Points on a hilly landscape, in no order, each with its height.
From any point a ball rolls to the lowest of the 2 points nearest to it. It stops when none of these is lower. Distance is the straight distance between rows; heights are no part of it.
sidul (h 2.20): 110 132 156 141 142 105 123  89 113 132 117 114 146 129 118 125 146 128 103 128
Didit (h 4.92): 141 111  62 187 120 167  99 155 124 136  67 161  98 135  79 116 110 113 130 158
lof (h 5.40): 108 117 170 108 136 107 147 113 142 115 157 112 119 136 137  95 117 127 117 117
vivi (h 1.17): 135 147 178 164 130  96 145 138 103 144 113 156 117 129 101 153 148  83 143 133
Bidob (h 0.74): 123 148 155  66 112 121 145 129 108 117 102  92 139 150 122 137 104  89 105 128
nuzi (h 8.01): 161 127 103 161 122 143 144 155 110 130 111 178  67 117  99 117 106  74 136 131
feka (h 5.70): 158 157 107 157 109 126 146 104 106 150 113 167 106 125 100 143 126 100 141 166
Miv (h 8.06): 153 159 136 180 134 144 155 157 101 155 115 174 110  97  71 180 134 122 167 149
saso (h 5.38): 130 137 148 129 114 122 180 135 139 168 151 108 148  76 143 138 131 111 144 123
daro (h 6.20): 116 112 165 113 107 180 103 202 139 120 187 105 135 149 157 123  93 105 158 125
Mefe (h 3.17): 126 128 125 134 112 124 124  87  88 128  79 141 105 108 103 139 162 168 106 134
Suk (h 2.60): 126 129 135 104 119 103 157 153 134 127 127  96 140 121 162 110 123 127  94 134
Libas (h 6.19): 149 137 162 144 114 109 150 122  98 119  92 159 144 153  92 166 134 116 101 157
gizi (h 1.16): 159 148 154 165 153 108 124 105  96 146 124 150 150 112 128 152 155 111 164 104
mimod (h 3.12): 131 137 134 109 142 105 169 140 123 123 155 133 136 115 165  98 110 168  92 129
Tar (h 4.80): 146 122 139  94 158 111 156 156 171 104 156 157 108 164 150  92 126 140 119 113
lome (h 6.34): 132 130  87 110 125 160 116 127 159 116 166 156 123 142 121 105 134 212 160 136
tek (h 5.82): 115 103 141 141 146 117  81  96 117 121 141 104 169 171 145 127 116 153  90 115
muk (h 4.36):  88 101 117 153 112 133  82 101 136 136 146 104 123 114 122 125 148 163 151 107
mep (h 5.57): 104 113 115 138 153 157 102 112 180 100 177 154 159 188 140 119 139 165 130 125
fipar (h 4.42): 107 106 131  89 152 117 137  72 133 101 160 177 127 131 146 113 121 183 112 118
Dar (h 4.44): 110 159 171  95 123  78 130 119 125 162 108 116 117 148 166 140 128  81 117 131
tabe (h 3.87): 156 127 110  85 171 126 129 138 151  95 149 167 108 175 123  75 148 159 136 128
duruv (h 3.11):  96  84 154 145 141 140  88  84 115 124 123 118 145 129 122 143 140 194 110 112
veza (h 7.58): 133 150 100 166 126 154 155 137 106 137 101 172  63 100  81 121 142  96 158 139
ses (h 4.27): 110  88 100 124 123 133 132 127 168 107 152 112 122 120 120 116 135 192 134 116
sen (h 1.74): 145 119 123 125 120 108  99 109 105 117 100 108 145 126 116 146 147 128 106 119
pasim (h 5.09): 143 154 120 169 135 111 139 131  99 142 102 174  96 131  65 131 122 135 127 162
gil (h 4.95): 122 117  91 126 105 145 111 125 147  99 177 101 132  99 135 137 131 181 153 116
Bupi (h 4.43): 114 117 150  80 129 139 119 186 153 125 122  94 121 151 154 139 107 114  84 108
gike (h 2.62): 136  98  78 149  96 141 132 131 137 136  56 166 117 135 123 131  95  80 109 151
nege (h 5.59): 117 107 147 107 167 107 126 115 155  95 156 146 144 175 167 107 105 154  92 114
rutov (h 0.10): 122 180 183  81 136 127 149 151 141 161 160 110 141 143 173 137  92 124 131 119
lalen (h 1.61): 148 117 101 160 118 137 163 137 129 152  86 174 110 107 129 146 124  71 112 165
lag (h 6.32): 122 167 130 160 147 121 131 149 111 111 133 193  70 131  69 135 108 153 147 143
Nugas (h 4.83): 114 121 151 161 122 135  53  99 122 140 143  85 139 127 124 143 144 133 155 110
pozu (h 2.72): 133 102 131 103 118 100  85 154 125 124  76 116 136 146 138 158 150  86 108 114
Guf (h 5.33): 160 116  96 124 147 136 125 180 163 125 157 136 116 154 138  86 108 164 126 131
tises (h 6.18): 162 129  92 139 130 146 115 185 153 135 160 138 143 179 140 100 142 169 158 141
sivok (h 1.94): 120 113  67 120 132 166 129 142 144 125 123  75 140  69 138 128 132 138 118 127
fabo (h 3.05): 115 109  99 118  99 131  93 161 133 137 121  83 155 119 158 144 125 106 132 115
ful (h 7.42): 131 153 127 124 105 141 160  98 117 151  97 114 115  84  93 127 143  75 150 144
meb (h 1.43): 157 143 162 124 139  98 128  94  83 117 115 154 132 114 126 154 164 109 132 117
Vaf (h 7.22): 128 169 106 165 155 129 144 156 106 104 163 180  80  92  96 140 102 150 162 134
momip (h 6.41):  91 117 127 107 113 163 105 152 150 112 129  65 160 148 113 116  97 105 137 116
duris (h 3.73): 110  89 103 119 120 100  96 166 154 122 149  93 136 140 177 124 109 126 127 108
lesup (h 5.93): 134 172  73 157 133 131  98 130  98 109  87 162  60 145  79 128 154 177 133 142
Sufiz (h 7.00): 146 122 101 118 158 172 105 136 146  91 163 171 155 165 123 102 153 193 161 125
Zilez (h 8.22): 101 144 125 105 126 127 142 126 139 120 135  75 156 131 112  94  93 158 100 152
pabo (h 1.07): 144 134 117 151 110 104 159 121 130 143  90 149 125 100 141 145 157  79 117 149
Kun (h 2.57): 132 113 111 145 107 117  63 133 118 141 108  87 155 136 144 150 151  93 144 123
zopa (h 6.01): 127 129 133 125 110 116 149 118 114 128  96 123 171 125 100 151 126 110 103 165
sema (h 7.92):  94 140 143 110 105 114 148  91 133 130 122  88 139 116  99  85 121 137 113 135
pozi (h 5.52): 115 118 123 115 138 160 124 126 178  92 166 108 124 169 111  97 121 161 150 124
kat (h 5.56): 129  95 133  85 138 103 154 174 167 120 133 122  96 143 169 112 122 135 102 111
fuf (h 8.23): 142 150 139 177 112 140 173 123 113 159 108 160 134  80  99 178 150 130 145 149
rem (h 3.38):  87  91 128 122 125 118 147  88 148 116 137 119 101 104 126 124 131 201 118 119
remo (h 1.89): 146 114  86 126 100 125  86 138 116 123  80 122 146 152 130 146 124  73 128 125
zores (h 7.64): 114 135 112 113 103 142 154 107 132 137  93  93 121  92  92 113 141 113 117 132
bifa (h 5.88): 151 169 119 136 103 120 156  96 106 145 116 144 157 109 113 157 128 116 134 162
bogup (h 4.99): 128 146 142 103 144  98 154 108 131 144 169 125 125 106 169  93 122 120 162 100
fov (h 1.99): 150 128 117 112 162 155 106 151 150  83 173 139 136 208 148 101 122 163 130 117
mok (h 1.64): 168 158 125 173 155 108 139 129  87 136 124 184 108 109 130 155 167 123 163 120
notif (h 8.45): 159  98  84 159 129 148 122 146 107 100  74 168  75 120  85 120 137  83 123 127
fab (h 3.51): 132  88  70 176  98 163 113 146 134 131  67 144 145 137 107 140 115 102 129 158
nisa (h 2.73): 126 132 184 141 148 117 125  87  82 139 107 159 116  87 101 136 175 167 125 115
daki (h 3.97): 151 157 101 150 133 120  98  84  84 114  75 163  90 134  91 128 146 163 120 132
dag (h 2.80): 165 138 116  91 178 145 111 170 160 110 144 136 118 208 141  92 138 134 139 113
Pasa (h 1.77): 119 136 174 144 130 110 132 113  96 124 102 116 130 139  72 131 148  97 127 133
Bes (h 2.97): 108 120 177 129 144 100 136  57 100 143 139 150 111  97 132 124 149 159 124 110
Kuvo (h 3.96):  88  98 159 110 128 138 160  69 144 109 163 160 105 118 129 110 127 185 127 116
boze (h 2.32): 132 145 155 170 124 114 132 169 106 133 113 179  97 159  88 140 124  85 149 143
Gafo (h 5.01): 109  93 139 109 132 123 149 131 165  94 152 116 118 142 108 108 113 151 124 119
Suro (h 6.40): 130 127  77 161 116 157 105 127 124 144  69 139 104 111  62 123 148 119 139 146
vope (h 0.73): 144 158 180 122 135 105 135 108 106 156 137 123 154 140 149 169 126  99 137 122
zilak (h 8.50): 104 133 116 123 118 128  99 112 136 132 138  75 182 139 125 103 108 157 116 128
Kap (h 3.74): 113  97 117 136 134 121  87  70 138 118 150 112 128 139 127 100 131 164 133 105
duri (h 6.46): 104 123 148 119  96 161 110 177 119 114 183  90 143 108 156 125 105  97 146 148
Nad (h 5.43): 105 103 130 158 151 142  88  99 153 109 183 120 152 175 147 137 114 157 115 109
kedem (h 7.53): 158 148 116 142 113 144 160 118 109 160 104 120 135  86 131 150 143  73 171 142
Vezu (h 0.95): 168 152 132 137 132 112 141 115 111 154 122 122 159 117 147 169 129 106 174 102
Geval (h 4.01): 143 156 137 122 110  74 116 107 113 159 101 134 117 136 163 143 149  79 116 123
rop (h 5.14): 110 152 156 130 123 121 164  81 139 149 172 122 144  91 135 110 119 143 156 114
Vipor (h 6.08): 124  88 156 126 153  93  98 118 125 112 114 102 152 154 156 142 136 132  83 101
pomu (h 0.14): 121 173 178  79 127 110 151 136 114 124 140 109 142 144 152 139  93 110  97 135
bop (h 5.27): 117 166 146 121 113 133 169  90 121 163 144 107 143  80 119 137 135 125 153 147
Lilak (h 4.97): 120  98 123 104 165 134 120 102 153  83 167 164 145 162 139 107 133 175 128 107
bobe (h 5.76): 116  94 133  99 104 167 101 218 158 128 148 108 153 134 161 132  90 127 137 110
som (h 5.51): 126 154 130 105 116 124 176 165 137 169 130 118 141  83 175 153 119  88 132 128
tezut (h 2.65): 111 113 136 123 113 118 141  96 122 138 107 107 126 101 116 135 146 170  99 132
Vuki (h 5.07): 105 115 150 162 119 131  89  91 132 125 187  93 141 143 141 142 120 136 147 124
defe (h 4.35): 152 128  83 100 136 125 114 162 138 128 150 104 138 146 166 103 102 165  98 116
Zit (h 1.50): 144 123 101 123 125 132 167 126 133 143  96 132 121  82 156 143 155  80  77 164
Vozu (h 2.26): 144 146 138 156 142 111 135 106  81 130 104 178  98  74 115 162 178 145 138 131
lufe (h 1.24): 114 109  90 137 109 175 101 124 131 128 147  78 119  52 141 143 141 131 146 131
Sezo (h 7.13): 122 143 106 148 102 152 146 110 109 138  78 143  90 108  69 132 165  97 134 147
lumo (h 5.16): 133 107 111  86 120 164 116 216 147 145 120  96 130 135 160 129  94 124 100 113
kezo (h 3.65): 146 119 100  98 144 120 142 125 132 106 138 108 142 106 157 108 109 178  88 123
kege (h 3.58): 107 118 139  97 123 108 105 149 146 128  96  92 132 168 144 154 115  93  95 119
Fina (h 0.69): 114 130 163 157 122 103 153 132 122 164 101 133 136  99 134 149 155  85 144 138
tasu (h 1.19): 142 151 162  90 106 118 154 126 106 128 105 120 122 122 130 150 138  77 126 131
tumib (h 0.93): 157 129 148 105 165 144 110 164 158 105 172 134 123 192 147 108  91 154  94 113
puf (h 4.37): 115 105 126 141 126 118  98 151 166 112 169 106 144 145 146 104 120 138 147 120
Ninez (h 2.66):  83 110 182 141 148 124 120  69  95 141 112 146 133 124 121 123 136 182  96 118
vofiv (h 5.13): 119 146 168 110 158 119 145  87 131 133 180 140 141 150 181 106 106 122 138 106
Rimag (h 6.68): 102 121 145 128  94 172 122 147 135 114 202  97 126 102 118 120 112 127 165 139
rolab (h 3.90): 127 121 122 165 129 121 140 157 123 117  80 170 111 149  70 128 107 107 123 153
guro (h 5.30): 125 135 177  96 157 129 164 146 156 115 182 133 116 149 153 110 107 138 122 120
naruf (h 2.04): 127 139 101  97 121 124 160 149 131 133  94 101 123  88 163 122 134  92 100 135
Teg (h 1.02): 170 120  83 146 128 116  96 122 104 121  87 120 129 132 107 156 146  97 116 142
Sanek (h 2.68): 128 108  78 127 119 167 129 120 147 130  85  89 130  87 138 124 137  86 107 145
bedom (h 0.50): 137 155 167 113 140 124 141 136 130 168 145 102 177 142 165 155 112 119 134 101
duguz (h 4.79): 110 168 160 103 119  86 145 104 126 150 140 107 132 124 171 100 111 109 131 122
puv (h 3.45): 142 133 126 126 113  84 110 132 121 137  72 144 128 154 137 152 143  82  93 133
dov (h 3.18): 131  91  81 131 110 148 107 163 139 129  87  92 152 101 156 141 155  79 132 120
Tafem (h 5.58): 136 120 106 122 121 160 122 162 151 107 193 134 141 125 120 117 127 184 171 133
dono (h 7.71): 164 147 105 163 153 144 130 148 106 133 139 186  97 101  82 151 116 131 171 126
Deve (h 5.98): 117 121 118 109 119 169 132 160 169 111 152  89 132 164 100  84  91 129 142 121
lus (h 5.28):  97 130 161 130 144 109 128  65  96 144 160 147 148 133 155  88 108 138 131 119

For each start below, name the point where the ball stops.
tises: pabo
saso: pozu
nisa: rutov
nuzi: pabo

Call two points neighbours if one is among the 2 nearest of the other. Go from one point of each pair to the other, from neighbour to neighbour, staying as low as possible. Name the highest point that can't be avoided.
rutov / Ninez: Bes
pabo / lufe: dov
tumib / Gafo: lof
Fina / Teg: sidul
